The views of a scene show one set of named points, each view turned or mirrored, and shifted as a whole, with a little noise and some points left out.
In the rows, 128 means zero.

Scene 1
View 1
Nefel: 140 128 129 155 125 115 137 110 101 141 119 132 115 111 143 146 115
zudaf: 134 120 149 150 122 103 141 109 109 141 118 135 126 108 131 152 122
mubi: 142 120 157 156 117 112 164 101 74 154 126 150 117 105 134 138 104
dagu: 139 133 129 149 115 122 171 106 75 150 128 133 117 121 156 129 91
mub: 143 83 146 180 117 132 120 114 116 139 155 145 107 106 115 139 107
bemef: 135 129 122 150 118 120 146 113 100 135 126 125 126 122 151 136 102
Gare: 127 123 103 148 122 126 123 124 133 117 131 104 134 129 152 142 108
Mebi: 137 135 99 156 129 125 124 118 109 134 119 123 117 122 158 138 113
beri: 119 125 111 133 123 110 114 124 148 115 120 96 149 125 142 153 123
Riri: 132 122 150 145 119 104 151 106 101 142 121 134 129 108 133 149 116
Kirad: 139 115 114 166 128 124 111 118 119 134 125 130 111 114 142 147 117
vumos: 147 139 117 164 133 122 145 107 75 154 111 151 96 111 158 137 109
tono: 141 113 106 170 122 140 127 118 108 130 145 129 110 124 152 131 97
Zedom: 125 120 155 134 112 101 149 110 115 133 120 119 146 112 131 150 117
Dad: 140 138 120 151 123 122 160 108 75 147 121 134 113 120 161 130 99
View 2
Kirad: 109 88 138 122 145 113 123 120 132 104 129 155 128 110 155 134 126
dagu: 127 122 120 134 151 133 99 116 111 100 187 153 112 142 134 139 89
Mebi: 124 107 114 141 150 111 128 123 128 111 150 141 132 117 144 152 120
zudaf: 117 93 151 120 155 121 113 112 113 94 145 150 108 121 156 121 96
Gare: 120 123 125 118 141 116 143 139 133 106 128 137 141 122 148 155 113
Nefel: 123 99 134 132 151 120 113 113 120 102 157 150 118 123 148 133 105
Dad: 127 116 115 142 158 123 106 112 113 103 185 150 114 136 135 142 96
Zedom: 123 109 162 109 152 124 123 119 112 92 139 142 106 130 161 123 80
beri: 129 117 145 115 146 110 155 139 126 103 109 122 139 117 165 148 104
tono: 107 114 113 125 137 124 111 131 139 108 153 162 130 122 131 149 128
View 3
mub: 102 148 109 110 165 127 121 156 142 166 66 109 94 125 147 139 104
bemef: 111 110 132 123 151 121 123 144 110 137 110 89 114 120 129 116 104
Kirad: 109 135 133 128 171 131 134 140 132 150 99 92 106 92 133 132 113
Zedom: 114 112 129 114 151 101 125 151 95 170 110 117 138 120 141 122 101
tono: 102 119 122 122 167 136 124 144 139 130 96 86 92 112 126 136 104
Riri: 116 124 128 124 149 110 122 150 100 164 104 104 127 132 145 110 111
dagu: 113 109 125 127 139 123 110 144 105 133 108 80 104 154 134 101 106
Dad: 116 114 130 136 142 125 119 141 107 129 113 71 103 136 134 100 112
mubi: 114 131 124 123 145 115 114 151 109 157 98 92 111 143 145 110 112
vumos: 121 137 135 145 146 133 123 138 117 134 105 64 96 127 142 95 124
Mebi: 110 116 135 129 163 130 134 137 121 130 117 78 106 93 125 124 110
zudaf: 117 132 130 125 155 109 126 147 104 169 101 103 126 119 146 116 114
Gare: 102 99 133 114 171 124 133 140 124 134 117 98 119 85 119 142 96
beri: 107 97 140 114 176 110 142 143 111 152 125 115 138 68 120 145 97
Nefel: 114 127 132 130 155 121 125 144 114 151 105 90 114 116 139 115 114
View 4
Gare: 142 148 154 139 127 117 120 134 143 142 118 131 129 161 114 127 114
Kirad: 146 139 148 134 126 112 122 134 143 146 130 139 133 127 112 117 78
Riri: 154 140 153 134 101 112 122 125 131 138 134 159 100 102 97 108 116
mub: 129 127 172 140 135 131 126 126 144 129 130 142 124 100 96 71 69
Mebi: 157 140 139 130 124 118 123 136 141 148 135 144 136 143 118 135 94
Zedom: 147 145 161 138 96 104 118 122 132 135 120 151 94 117 93 104 132
mubi: 158 133 147 131 111 131 131 125 131 138 144 165 105 97 98 102 105
bemef: 154 138 145 133 125 128 126 133 137 143 137 150 126 134 114 120 102
Dad: 172 135 132 131 119 141 133 134 133 140 153 172 117 117 110 131 115
beri: 135 155 162 140 108 92 110 132 142 143 104 117 119 167 111 125 120
vumos: 168 134 131 125 114 121 129 131 134 148 152 165 119 103 111 127 93
tono: 146 135 151 134 141 145 132 137 142 135 140 147 138 139 113 109 89
zudaf: 150 142 154 133 101 107 121 125 134 142 129 151 104 103 98 106 105
Nefel: 155 138 144 131 114 117 124 130 137 143 137 156 117 114 109 116 102

Which points are out of place in each view (at most two, in the order of its rows)? Write none if all are in place.
view 1: mubi
view 2: Kirad
view 3: none
view 4: bemef, vumos
